A landscape with many peaks, sampled at points; each row gives a point and its height.
From any point a climber takes the steepest step (rise divided by distance) to one of its 2 nearest points. It stops when none of these is higher. Distance is the straight distance between rows; heights are no part of it.
k_179 (h 686): [ 92 100 119  91 109 124 138 108  82 123 114 136 125 145 109 120 156 114
 105  56]
k_70 (h 360): [129 149  94 131 160 105 188 184 197 113 131 162 132 196 116 144 102 110
 138 159]
k_894 (h 749): [ 61 129  82 143 132 156 155 161 134  87 110 102 129 129  59 136 119 146
  86  98]
k_79 (h 269): [196 167  90 153 173 124 199 134 147 134 118 191 162 167 134 138 114 142
 138 154]
k_86 (h 679): [136  70 209  94 128 108  74  91  68 122 140 139  94  84  98 113 198 138
 118 141]
k_551 (h 617): [151 132 183 110 139 179 173  92 123 145 128 144  99 136 176 138 150  96
 100 101]
k_873 (h 188): [ 96 146 150 110 150 110 100  85  57 114 126 127 127 158  64 116 120 136
  59 142]
k_549 (h 435): [ 94 117 175 130 177 109  93  84 159 118 109  49 164 145 117 143  90 133
 100 168]
k_635 (h 416): [165 133 126 101 131 109 167 122 118 137 146 140 124 190  88 159 163 157
 149  86]
k_389 (h 783): [116 124  78 108 111 118 142 162 190  78  97 136  98 109 116 117  73 102
 102 100]
k_454 (h 738): [175 112  64 131 108  80 117  88 167 138 113 167 122  83 106 130 108 167
 123  86]
k_910 (h 881): [101 164 109 132 137 156 178 190 108 124 151 167  91 125 143 104 139 104
 120  92]
k_63 (h 296): [148 124  96 133 139  90 171 160 170  92 161 145 174 153 125 170 124  97
 182 115]
k_507 (h 710): [119 128 124 155 151 124 183 165 127 125 173 154 125 145 186 118 147  99
 145 159]
k_350 (h 766): [131 137 151 106 136 118 136 136 130 114 144 112  90 117 210  86 143 154
 168  94]
k_985 (h 482): [115 152 108 107 105 115 121 135 158  36 135 111 151 118 120 150 121 118
 170  64]
k_505 (h 716): [148 175 125 141 100 174 115 116  82 150 108 156 147 180  93 153 109  96
 140 154]
k_360 (h 880): [121  86 179 136 123 124 114 112  92 106 158 148 141 116  99 156 168  85
  73 220]
k_89 (h 260): [ 69 161 127 152 154 149 156 100 122  83 107 126 128 122 152 105 131 138
 129  77]
k_754 (h 211): [162 141 127 153 138 188 122 169 121 140 132  64 124 106 130 150 109 124
 130 175]
k_791 (h 671): [187 184 110 149 146 144 131 207 183 114 106 123 156  76 152 125 107 123
 207 129]
k_842 (h 868): [ 72  85 154 128  86 123 117 161  78 105 150 142 124 147 117 120 167  81
 179 152]
k_446 (h 624): [123 120 106 166 141 139 111 130  61 143 155  93 132 100 130 135  80  91
 105 164]
k_924 (h 500): [170 131 126 118 138  93 102 128 157 155 129 122 153 166 174 126  98 148
 149 209]
k_111 (h 629): [ 94  92 128 119 105 131 133 162 130 204 133 153 113 111 146  76 171 128
 156  75]
k_630 (h 371): [149 153 136 141 133 125  85  68  99  93 125  90 141  87 155 130 110 155
 154  96]
k_792 (h 474): [170 162 146 109 142 124 120 111 185 160 103 141 137 174 194 117 103 150
 160 174]
k_247 (h 424): [126  86  99  92 153 157 168 148 147 149  82  91 106 123  82 138 136 139
  54  74]
k_679 (h 229): [135 147 133 140 110 200 102 187 152 127 123  75 143 119 139 147 101  88
 161 162]
k_362 (h 372): [145 171 106 116 146 116 173 201 156 111 150 144 114 180 128 128 130 144
 157 144]
k_663 (h 217): [ 93 148 174  99 129  89  82  80  95 112 122 147 122 181  98 109 125 145
  84 188]
k_913 (h 195): [136 151 153 145 109 202 152 160 158 128 117 111 153 157  90 173 164 127
 134 161]
k_267 (h 76): [165 128 151 143 165  88  84 105  84 178 142 115 155 141 122 113 112 135
 133 199]
k_811 (h 384): [121 141 145 123 182 159 161 117 167  95  83  61 132 156 118 154 100 131
 132  89]
k_432 (h 820): [100 158 129 145 103 167 158 119  84 129 140 195 111 159 127 135 144  91
  74 169]
k_622 (h 275): [ 92 152 133 150 178 121 178 123  86  98 135 112 101 133 154  97 154 175
 130  86]
k_194 (h 625): [145 111 220 120 146 116  82  66  88 101 128 176 115  86  95 115 208 140
 116 180]
k_856 (h 444): [143 169 102 139 111 155 125 201 112 158 138 152 111 132 154  94 131 148
 146 173]
k_564 (h 284): [140 154 117 164 144  78  91  87  73 146 153 155 148 108 114 102 136 190
 110 168]
k_260 (h 483): [102 105 141 106 101 184 103 126 129 185  99 112 110 116 118 121 121 120
  71 125]
k_695 (h 938): [120 176  78 144 143 153 163 164  96 130 141 165  76 124 142  97  89 123
  91 132]
k_889 (h 537): [124 114  93 151 140 119 147 205 170 188 144 144 128 139 143 104 113 118
 155 170]
k_716 (h 334): [108 137 141 140 120 120 101  85  90  81 130  97 152 125 136 131 122 121
 182  88]
k_122 (h 351): [109 134 140 116 145 164 147 160 191 112  97  77 130 123 117 132 136 147
 145  74]
k_804 (h 451): [136 122  91 142 137  90 137 176 215 158  99 129 129 125  88 112 125 172
 182  93]
k_211 (h 453): [ 75 159 122 141  91 108 108 183 163 128 132 161 169 117 105 108 167 143
 200  95]
k_58 (h 555): [143  91  83  96 154  86 152 141 154 110  99  95 104 120 118 114 103 150
 130  61]
k_513 (h 397): [148 137 156 128  99 202 143 164 102 156 134 128  91 113 139 130 174 130
 113 139]
k_393 (h 709): [ 72 141  94 149 141 129 138 125  90  89 140 112 127 132  97 134 103 142
  79 133]
k_344 (h 378): [ 97  87  93  85  93  99 106 105 164 119 110 123 152 154  82 152 103 126
 115  85]
k_835 (h 815): [136 139 165 121 116 110 117  56  48 114 137 179 117 134 113 130 161 118
 117 108]
k_841 (h 707): [134 190  97 152 122 164 139 104 155  80 106 159 144 131 117 162  94 123
 110 135]
k_725 (h 421): [179 127  96 111 105  91 108 109 174  90 131 138 186 142 167 157  93 101
 178 140]
k_601 (h 743): [115  88 137  88 163 117  91 133 149 178 111  59 116 140 142 112  69 120
  78 169]
k_175 (h 633): [131 101  86 103  96 107 116 102 164 178 110 176 122 130 121 122  94 111
 123  88]
k_651 (h 551): [ 85  71  77 158 140 112 155 177 185 190 133 136 124 117 123 106 116 126
 117 141]
k_673 (h 539): [109  82 151 154 169 135 134  99 128 147 144  95 138  65 158 130 127 106
  68 134]
k_396 (h 634): [159 195  99 142 126 174 118 123  82 123 117 136 117 149 108 144  77 113
 121 132]
k_527 (h 430): [ 99 128 133 106  76 118 146 156 149 110 160 189 134 133 147 117 179 108
 154  92]
k_876 (h 735): [113 100  75  60 114  93 134 151 160  79 117 120 100 158 122 128  75 113
  90 106]
k_661 (h 326): [149 136 152 123 120 120 125 115 135 116 129 120 166 174 131 155 142  98
 219 103]
k_410 (h 409): [157  92  81 158 128 153 156 184 103 167 170 113 108 102 106 151 134 124
  97 149]
k_285 (h 760): [130 121  97 149 135 104 175 166 112 151 170 151 109 122 125 105 176 184
 139  95]
k_8 (h 311): [136 146 115 159 154  88 128  76  50 134 171 165 123  97 146 105 135 148
  90 137]
k_421 (h 179): [131 130 169 121  85 176 102 155 131 139 110  95 133 161  92 150 159 131
 166 159]
k_271 (h 452): [128 159 117 149 118 122 126 129 121 151 130 148 139 140 113 115 156 168
 173 100]
k_471 (h 507): [132 184  95 117 111 163 141 156 173 132 103 179 110 165 118 126  87 110
 119 128]
k_259 (h 702): [140 126  95 102 112  99  88  88 169 151 117 165 121 103 134 117  72 143
  65 151]
k_141 (h 387): [135 143  97 106 143  91 167 162 150  95 144 139 120 175 103 136 133 149
 160  81]
k_952 (h 834): [117  91  82 127 136  67 126 101 182 137 106 141 123  92 121 106  98 169
 107  97]
k_522 (h 289): [109 150 132 152 181  91 154 104  50 123 154 131 101 144 151  92 131 167
 119 131]
k_774 (h 466): [129 129 104 123 148 162 168 144 165 120  85 111  94 119  94 133 104 150
  80  96]
k_611 (h 611): [103 121 158 145 150  74 114  71 119 101 162 136 156 117 116 127 164 158
  86 166]
k_521 (h 322): [171  78 107 101 135 120 124 114 168 135 123 104 105  81 155 143  81 103
  84 106]
k_956 (h 708): [104 120 134  91 143 152 128 167  71 185  98  99  82 159 155  57 135 132
 140  85]
k_928 (h 718): [ 90 135 122  97 114  80  92  85 148 105 132 142 124 134 115 117 117 188
  57 148]
k_900 (h 337): [144 142 132 143 130 117 114  87  96 165 145 173 125  97 164 109 133 134
  80 159]
k_619 (h 434): [130 108 167 119  70 203 105 134 114 169 118 125 104 101 106 138 168 126
  87 144]
k_361 (h 635): [184 146  61 134 108  94 141 130 168  97 104 157 100 111  88 138  99 173
 109 123]
k_539 (h 688): [139  97  81  77 101  91 121 121 176 131 126 159 110 154 132 136  72  97
 102 119]
k_967 (h 585): [158 152  91 142  89 122 103 153  79  92 166 123 140 109 146 128 126 129
 169 141]
k_820 (h 515): [129 136 216  93 147 153 101  61  81  99  89 100 110 124 110 127 162 135
  98 109]
k_33 (h 819): [110 140 126 151 132 120 168 193 156 160 153 169 163 147 128 118 173 105
 189 121]
k_502 (h 660): [ 85 119  91  96 101  89  77 140 108 120 126 105 138 182 117 105  71 121
 153 137]
k_737 (h 520): [169 105  86 118 139  91 162 168 193  93  92  96  95 119  76 134  89 131
 136  86]
k_104 (h 745): [126  96 182 112 119 110  96  67  37 139 132 166 102  90 118 102 175 113
 122 101]
k_794 (h 799): [127 142 131 159 104 140 142 159 121 180 127 175 168 170  98 127 172 109
 201 133]
k_732 (h 836): [ 67 164 119 157 133 140 171 212 151 135 141 180 159 131  98 135 144  79
 149 113]
k_963 (h 511): [119 121  92 116 124 100 128 125 141  44 139  79 132 113 116 150 109 166
 130  95]
k_302 (h 695): [ 44 134 108 135 120 130 111 136 128 149  94 126 133 164  92  94 114 162
 121 119]
k_334 (h 691): [115 118 174 125 125 157 172 125  78  91 153 133  98 128 162 130 170  80
 140 101]
k_22 (h 576): [144  88 135 109 106 123 133 105 158 153 159 157 127 100 168 142 148 115
  69 149]
k_434 (h 804): [112 139 153 148 142 157 120 111  80 173 120 135 104 124 176  93 104 100
 123 150]
k_438 (h 50): [ 88  86 141 142 159  75  94  94  84 209 132 135 153 145  88  96 119 121
 108 148]
k_37 (h 590): [106 144 176 121 125 175 144 102  64 111 109 123 113 173  88 150 144  99
 116 110]
k_934 (h 734): [125 143  81 134 118 132 149 139 155  67 138 142 114 118 124 151 100 124
  99 128]
k_690 (h 346): [114 116 154 102 142 143 145  92 165 154  87 115 141 170  82 160 143 142
  97  95]
k_812 (h 477): [176 139 130 130 173 118  87  85  76 172 131 101 122  97 123 116  94 134
  99 113]
k_200 (h 558): [119 142 152  87  58 166 101 130 142 120 126 145  98 130 158 111 152 137
 118 129]
k_822 (h 773): [ 97 117 105 123 137  89 122  90 184 121 118 154 117 115 151 114 103 168
  69 144]
k_497 (h 850): [101 113 167 158 130 158 161 108  87 130 139 174 124 139 107 157 172  84
  79 194]
k_406 (h 711): [ 46 116 155 147 130 122 122 123 132 106 123 101 125 102 191  73 146 150
 141 123]
k_734 (h 676): [ 83 121 109 139 115 155 133 143  82 110 142 106 117 143  81 159 107 103
  60 164]
k_938 (h 694): [ 47 124 131 166 129 126 150 129 116 116 139 151 129 118 178  84 137 109
 133 127]
k_631 (h 426): [153 123 106 161 119 163 143 217  92 173 167 113 112 113 136 114 147 126
 141 176]
k_483 (h 720): [141 155  80 174 142 124 131 210 154 130 120 137 125  53 130 107  84  92
 180 110]
k_614 (h 890): [ 68  79 162 126  85 149 105 141  81 102 117  97 130 123 103 127 165  86
 164 108]
k_374 (h 684): [133 104 113  99 124 126 106 144 156 160 123  91 116 151 120 138  87 137
 101 161]
k_700 (h 251): [209 137 117 134 146 129 169 120 127 156 127 174 182 166 133 155 127 133
 114 175]
k_250 (h 662): [126 150  83 185 166 134 130 132  76 126 142 106 114 101 131 118  81 139
 116 147]
k_239 (h 243): [ 52 139 146 156 115 119  95  96 108 117 111 122 140 137 118 104 139 161
 129 152]
k_427 (h 320): [114 143 154 121 121 204 138 133 166  92  98  89 131  86 136 140 146 122
 136  53]
k_895 (h 233): [ 59 130 171 143 104 110  82  82  84 121 113 169 124 138 104 111 144 134
 110 191]
k_656 (h 436): [106 154 168 123 113 130 129 159 145 133 126 141 126 184 150 103 160 134
 191 160]
k_23 (h 411): [ 89 106 148 121 172 141 137 125 165 114 105  47 144 158 131 147  94 115
 128 133]
k_528 (h 645): [ 91  99 111 125 110  98 141 100 120 126 148 157 145 143  97 136 156 148
 116  86]
k_404 (h 852): [ 81 144  94 141 131 141 169 217 121 163 151 175 113 146  91 111 135  93
 127 107]
k_866 (h 680): [167 100 164 129 161 135 134  87 102 135 144  85 157 136 105 185 130  81
 126 116]
k_882 (h 742): [ 92 142 107  96 117 132 139 174 206  93  87 158 114  90 145 106  91  83
 124  66]
k_848 (h 864): [134 172 108 147 137 166 136 152  69 164 138 145  82 125 170  86  98 111
 132 126]
k_869 (h 559): [118 150 106 138 104 111 138 143  90  59 175 130 124 117 141 128 157 144
 158  98]
k_588 (h 736): [116  88 180 110 117 125 156 119 121 121 141 117 116 143 114 143 208 150
 127 110]
k_124 (h 770): [ 80 149 164 160 166 129 125  98 114 152 111 120 115 142 192  79 103 130
 136 163]
k_608 (h 646): [129 160 156 113 116 177 123  83  92 130 103 133 135 181  92 165 101  72
 122 117]
k_190 (h 721): [155 103 101 129 133  94 141 132  97 152 168 128 102 100 105 125 164 194
 100 109]
k_266 (h 471): [139 181  93 130 100 154 115 161 152 137 112 173 119 138 147 108 101 149
 126 167]
k_501 (h 613): [121 141 115 102  97 141 114 110 146 110 123 135 101 115 164 114 111 140
 107 100]
k_244 (h 774): [127 180 111 138 102 160 150 101 117 100 136 196 137 149 146 144 120 102
 102 142]
k_337 (h 832): [155 118 176 130 132 126 105  77 112 128 140 149 171 129 113 161 144  92
  88 195]
k_97 (h 737): [ 75 137 156 161 159 130 115  94 101 146 106 101 122 101 192  68 127 148
 157 104]
k_817 (h 271): [133 141 105 141 137 178 144 160 138 122 129 123  91  74 175 116  90  83
 124  98]
k_57 (h 367): [151 131 143 143  98 153 126 119 111 148 143 149 114  84 166 116 168 146
 121 134]
k_568 (h 447): [152 142 166 104 113 140 172 101 111 138 132 176 114 193  92 156 191 142
 125 100]
k_242 (h 927): [ 66  80 162 117 117 129  91 120  79 121 109  72 130 122 121 112 144 116
 124 134]
k_946 (h 701): [ 94 154 131 106 127 149 131 173 174 129 102 142 109  96 167  82 123 117
 153  63]
k_914 (h 571): [215 184  83 121 116 133 123 171 152 103 112 147 131 127 140 123 105 165
 168 146]
k_789 (h 504): [119 124  93 155 171 124 175 133 153 152 105 128 123 143  86 136 101 137
 116 103]
k_495 (h 622): [160 108 105 126 142 125 107 125 196 181  85 101 122 121 106 138  65 145
 109 152]
k_296 (h 375): [161 104 211 160 167 114 100  75  85 115 118 129 160 106 141 137 170 116
 188 192]
k_612 (h 835): [143 168 169 110 130 154 129 103 138 107 113 106 109 131 178 115 140 148
 161  84]
k_595 (h 872): [ 89  90 149 107 144 108  91 120  99 144 126  73 128 120 112 102 127 150
  77 150]
k_464 (h 491): [143  77 136 100  93 107  68  94 150 172 138 112 154  98 145 139 115 106
 127 131]
k_832 (h 552): [122 121 146  88  96 164 110 109 128 179 113 145 113 151  73 144 126 125
  45 144]
k_724 (h 628): [137 112 116 125  97 139  99  98 174 168 125 165 146  94 128 144 113 126
  54 167]
k_683 (h 699): [ 76 139 128 178 137 130 170 175 120 104 172 144 128  97 183 100 164 114
 151 140]
k_741 (h 586): [170  65 158 103 133 126 108 129  64 154 160  66 112  90 130 139 147 107
 119 107]
k_264 (h 658): [ 88 101 117 106 127 115 123 143 117 160 106 112 122 117 158  70 147 138
 163  54]
k_592 (h 212): [168 152 142 117 129 178 169 164 178 102 132 113 134 159 130 172 140 114
 142 132]
k_220 (h 538): [127  81 177  90  89 104  81  87 167 132 143 125 138 103 172 136 145 117
  93 164]
k_733 (h 853): [139 134 194 139 151 119 131  66 131 106 120 100 159 140  92 165 179 169
 138 117]
k_213 (h 283): [188 130  87 146 165 104 200 136 152 118 152 167 152 161 121 169 134 116
 150 125]
k_785 (h 784): [136 123  95 178 111 117 154 172  87 148 176 151 140  98 127 118 185 150
 162 124]
k_919 (h 772): [152 104  96 134  97 138 133 188 162 134 163 128 122  75 170 129 143 117
 146 135]
k_168 (h 579): [133 137 217 109 127 121  81  45 101  96 114 152 120 111 124 127 170 132
 108 148]
k_252 (h 467): [ 99 142  93 161  90  96  98 159 136 103 156 143 170  92 133 111 147 151
 199 108]
k_742 (h 155): [179 162 164 155 107 181  83 104  87 158 112 136 138  79 150 118 143 142
 118 187]
k_788 (h 410): [123 108 180 135 116  88  79  96 152 132 114 104 170 134 114 137 172 190
 171 190]
k_714 (h 61): [133 107 164 150 186  75  97  89  79 175 158 126 154 139  83 106 133 113
  94 176]
k_974 (h 587): [104 146 141 145 136  92 148  90  95  97 162 170 133 149 106 144 170 164
  71 167]
k_10 (h 563): [152 114 114 141 147 140  87 102  81 185 129 102 139 101 104 136  70  90
  91 139]
k_240 (h 569): [175 127  87 168 145 111 146 137 212 146  68 131 116 112 102 125  70 141
 134 145]
k_530 (h 502): [155 167  88 169 130 107 133 114 132  90 136 139 141  83 151 120 136 191
 168  98]
k_375 (h 486): [179 148 149 111 103 150 140 132  71 147 138 160 110 174  95 151 176 143
 127 149]
k_999 (h 575): [189 183  53 127 114 102 138 158 133  74 127 163 119 136  99 136 100 169
 136 140]
k_105 (h 350): [124 140  85 125 156 111 193 181 179 111 113 159 109 166  81 140  81  75
 127 104]
k_935 (h 385): [179 119  79 116 122  88 113 103 190 112 107 133 138 123 145 144  54  92
 170 117]
k_59 (h 696): [112  95 162 152 156 125 167 129 106 146 157 128 131 158 167 134 144  75
 145 166]
k_783 (h 292): [133  82 106 132 150 145 158 144 166 132 120 101 105  67 172 121 104  98
 114  79]
k_321 (h 652): [130 117 145 104 131  75  99  84 129  94 152 108 145 132  92 149 150 180
  78 141]
k_744 (h 485): [187 125  77 118 128  84 147 169 195 134 111 133 124 153  75 143 100 142
 167 117]
k_696 (h 425): [102 132 173 149 112 120 104 126 141 112 113 111 152 151 141 123 163 155
 194 187]
k_73 (h 683): [140 149 108  99 100 132 118 105 135  66 146 135 108 129 149 156 101 131
  74 144]
k_801 (h 712): [115 107 163 110  92 143 150 135 114  85 152 124 120 147 130 156 177 107
 145 114]
k_640 (h 518): [124 100 133 162 140 131 126 114 120 107 168  94 126  47 175 134 137 140
  77 162]
k_962 (h 258): [105 157 112 166  99 122  91 109  97 124 128 141 151 119 102 125 135 175
 127 167]
k_371 (h 756): [162 121 168 115 146 120 116  64 119 149 136 132 157 145 101 160 129 102
  96 130]
k_762 (h 567): [ 74  72  97 109 116 101 133 144 166 187 126 146 117 135 144  92 124 138
  95 122]
k_893 (h 931): [137 141 198 109 142 130 131  84 133  89 113  84 134 154 139 145 167 157
 170 101]
k_944 (h 533): [169  97 173  84 137 154 110 119  94 117 139  43 102  92 152 143 134 119
  97 109]
k_445 (h 620): [155 175  66 178 127 143 127 163  82 101 149 132 135  89 139 118 103 149
 150 150]
k_356 (h 560): [ 75 134 137 131 109 130 140 117  88 113 138 156 112 154  73 130 177 177
  67 140]
k_538 (h 801): [162 102 111 101 110 123 124 202 184 126 160 102 131 107 182 130 117  91
 177 137]
k_88 (h 309): [129 111 137 114 126  86 160 105 146  96 158 136 164 189 135 170 138  77
 186 101]
k_875 (h 386): [124  95 129  82 173 146 175 106 162 143  72 105 123 149 115 136 143 136
  77  56]
k_15 (h 767): [125 165 138 175 109 180 133 119  94 174 103 167 171 168  72 147 149 102
 170 136]
k_964 (h 746): [116 129  83 167 123 125 142 199 177 105 159 148 143  49 159 119 122  99
 157 119]
k_77 (h 528): [127 144 161 119  99 137 116 116  69 131 132 158  96 156  75 132 177 163
  94 168]
k_317 (h 454): [156 131 116 114  96  98 125 106 146  62 157 135 161 126 158 158 138 122
 173  96]
k_107 (h 779): [130 149  96 110 141 160 130 160  72 172 106 127  70 126 143  70  99 135
 114  80]
k_562 (h 264): [100 141  89 166 182 110 184 171 112 102 147 120  92 100 147  90 126 171
 127  96]
k_294 (h 757): [163 104 102 157 109 121 139 164 117 168 165 150 154 101 170 121 155 117
 176 144]
k_796 (h 631): [172 174 109 135 126 146 104 192 149 119 129 107 120  94 159 110 114 153
 190 126]
k_802 (h 733): [147 112 122 122 131  93 144 150 131 109 174 119 117 122 205 117 138 122
 173 112]
k_287 (h 650): [131  87 117  83 150  82 130  87 129 146 109 111 138 158 144 124  93 105
 141  67]
k_989 (h 249): [133 163 111 147 133 199 121 179 133 119 115  99 121  96 136 140  74  61
 147 111]
k_886 (h 388): [159  97  77 128 142 146 185 178 111 150 145 119  91 106  86 148 135 130
  89  82]
k_383 (h 499): [111  89 157 138 156  93 105 104 151  99 169  82 153  88 157 143 127 129
  72 195]
k_245 (h 554): [182 128 134 112 140 180 139 136 109 121 131  67  97  99 136 152 122 121
 129  81]
k_30 (h 437): [198 168 104 141 141 113 105  88 138 106 111 113 136  92 154 132  95 167
 172 101]
k_308 (h 450): [155 167 167 114 115 144 114 140 139 158 105 149 128 191 179 102 132 130
 183 191]
k_554 (h 851): [107  74 144 144  78 130 117 178 122 123 160 117 162 129 129 146 174  75
 199 165]
k_929 (h 345): [165 119 199 138 129 130 121 110 104 136 110 118 148 160 131 140 176 120
 239 138]
k_273 (h 503): [106 110 159 141 109 115 103  82 151  90 138 103 165 107 151 152 148 132
 135 151]
k_584 (h 232): [181 138 130 119 113 163 154 128 158 138 127 159 155 152 148 165 138 108
 121 158]
k_149 (h 117): [151 151 113 115 160 128 160  71 143 142 105 166 122 156  79 160  92 127
  61 104]
k_469 (h 442): [ 77 146 142 154  81 131 136 146 141 104 140 187 157 127 120 123 201 130
 175 122]
k_290 (h 472): [183 111 128 112 178 146 125 104  92 159 112  74 102  87 130 128 102 131
 102  69]
k_405 (h 661): [137 110 171 100 120 140 161  81  81 112 150 158 105 144 156 150 156  65
  98 103]
k_617 (h 789): [ 41 139  96 130 148 160 154 156 173 104  59 112 131 147  81 117 105 137
  88  95]
k_444 (h 522): [174 109  92 136 137 109 129 174 153 168 142 124 141 136 159 128 104 136
 146 193]
k_797 (h 703): [135 100 105 101 138  80 153 114 128 117 155 138 118 139 174 114 122 113
 159  68]
k_590 (h 830): [151  85 139 113  94 116 125 163 148 117 165 109 152 138 166 150 148  90
 176 165]
k_917 (h 739): [112 125 125  91 112  98 119  90  57 111 145 145 110 151 130 114 129 125
 101  91]
k_509 (h 593): [125  72  78 100  95  98 128 161 172 191 135 166 114 122 129 104 118 110
 137  88]
k_283 (h 561): [ 85 112 181 149 154 167 140  93 142 104 128  89 136  92 181 137 130  97
  84 146]
k_127 (h 352): [182  86  97 119 137 110 157 116 184 124 125 135 117 103 159 156  76  70
 128 109]
k_330 (h 535): [126 153 100 136 132  97 143 119 139  45 149 115 116  93 162 124 129 182
 141  93]
k_171 (h 361): [164 138 211 152 146 131 114  87  96 118  99 131 138 138 151 128 187 154
 209 177]
k_571 (h 803): [103  92 158 116 173 100  65 110 125 194 112  73 145 130 114  93  89 130
  93 166]
k_692 (h 602): [105 110 158 102  74 157 100 144 132 175 113 138 104 118 148  84 168 141
 147  98]
k_983 (h 476): [132 118 111 150 140  97  94  99 155 108 147 106 161  97 128 154  96 141
  84 184]
k_493 (h 344): [109 129 102 105  85 113 121 133 182 113 126 158 156 183  89 156 120 124
 149 120]
k_241 (h 698): [130 165 112 157 152 125 145 233 205 120 107 127 140  70 119 133 106 102
 181 129]
k_629 (h 536): [136 142 194 105 119 168 101  87  49 114 104 109  91 143 114 131 140 108
 130 126]
k_36 (h 432): [135  86  99  82  93 109  72 101 141 135 113  99 141 111 124 139  82 109
 121  87]
k_942 (h 678): [ 99 159 119 136 134 160 127 213 202 143 106 124 134 118 116 121  95  96
 159 133]
k_986 (h 556): [168 184  78 116 116 157 122 151 130 112 109 155 105 138 123 135  54  81
 137 120]
k_859 (h 630): [143  62 177 104 118 102  87 122  44 139 156  91 101  91 110 114 175 132
 125 134]
k_546 (h 553): [173 189 109 133 154 142 139 123 104 118 127 128 116 165 126 146 100 157
 117 162]
k_638 (h 315): [116 153 130  92 101 141 121 102 173 126  98 140 139 194  77 161 115 148
 115 122]
k_455 (h 391): [144 115 214 143 167  76  80  66 134 127 123 113 169 125 145 116 165 152
 172 188]
k_185 (h 98): [166 135 150 115 124 130  65 113 102 172 119  96 129 135 135 120  98 138
 142 169]
k_991 (h 782): [153  97 193 117 147  99 132  86  86 112 144  90 128 123  99 151 197 156
 141  96]
k_702 (h 621): [179 124 146 138 147 151 143 106 124 140 138  95 141 120 142 160 124  99
 159  93]
k_853 (h 740): [ 44 170 113 126 142 153 130 158 150 115  68 107 134 166  77  93 123 176
 127  85]
k_112 (h 597): [116 105 100  84 130  88 118 125 172 101  98 100 133 150 145 112  89 124
 162  65]
k_368 (h 626): [108 118  99 120 108 136 120 121 108 155 132 140 134 169  62 156 108 120
  81 138]
k_479 (h 470): [115 116 157 136 136 101  69  70 156 111 128  81 185 102 110 154 114 142
 105 162]
k_850 (h 697): [ 70  98  73  76 116  92  98 150 145  89 101  84 126 162 116 114  69 128
 106 122]
k_367 (h 185): [153 148 166 152 125 203  97 134  79 166 114  91 107 111 124 132 129 120
 123 181]
k_591 (h 152): [125 155 140 111 154 118 120  69  99 156 111 159 129 169  68 131 116 145
  66 113]
k_297 (h 480): [116 142 119 174 151 138 162 118 129 145 130 137 150 143 105 143 140 147
 137 134]
k_305 (h 484): [100 101 120 148 102 107 111 124 151 117 150 115 154 104 143 128 155 152
 159 127]
k_222 (h 532): [148 129  82 158 138 148 160 166 188 163  95 144 120 117  80 142 105 118
 131 117]
k_477 (h 581): [107 129 185 138 120 182 155 110 156 119 126 130 121 118 186 138 151  95
 112 146]
k_652 (h 125): [177 150 145 142 138 132  80 122 100 160 135 105 124  93 171 106 117 166
 113 197]

Two climbers start at each pair of points below. Name the first point that both come to, or write -.
k_983, k_962 -> -
k_591, k_714 -> -
k_421, k_592 -> k_696

Where does a climber stop that starts at each point below?
k_622 -> k_617
k_267 -> k_330
k_700 -> k_876

Call two points neighbours if one is among the 2 nearest of the other. Go from one point of each pair to the other, from neighbour to neighbour, staying as high as possible. Name the lowest point that can't be avoided.
k_507, k_893 -> k_334
k_507, k_389 -> k_264
k_785, k_952 -> k_914
k_934, k_360 -> k_841
k_330, k_934 -> k_290
k_695, k_507 -> k_938
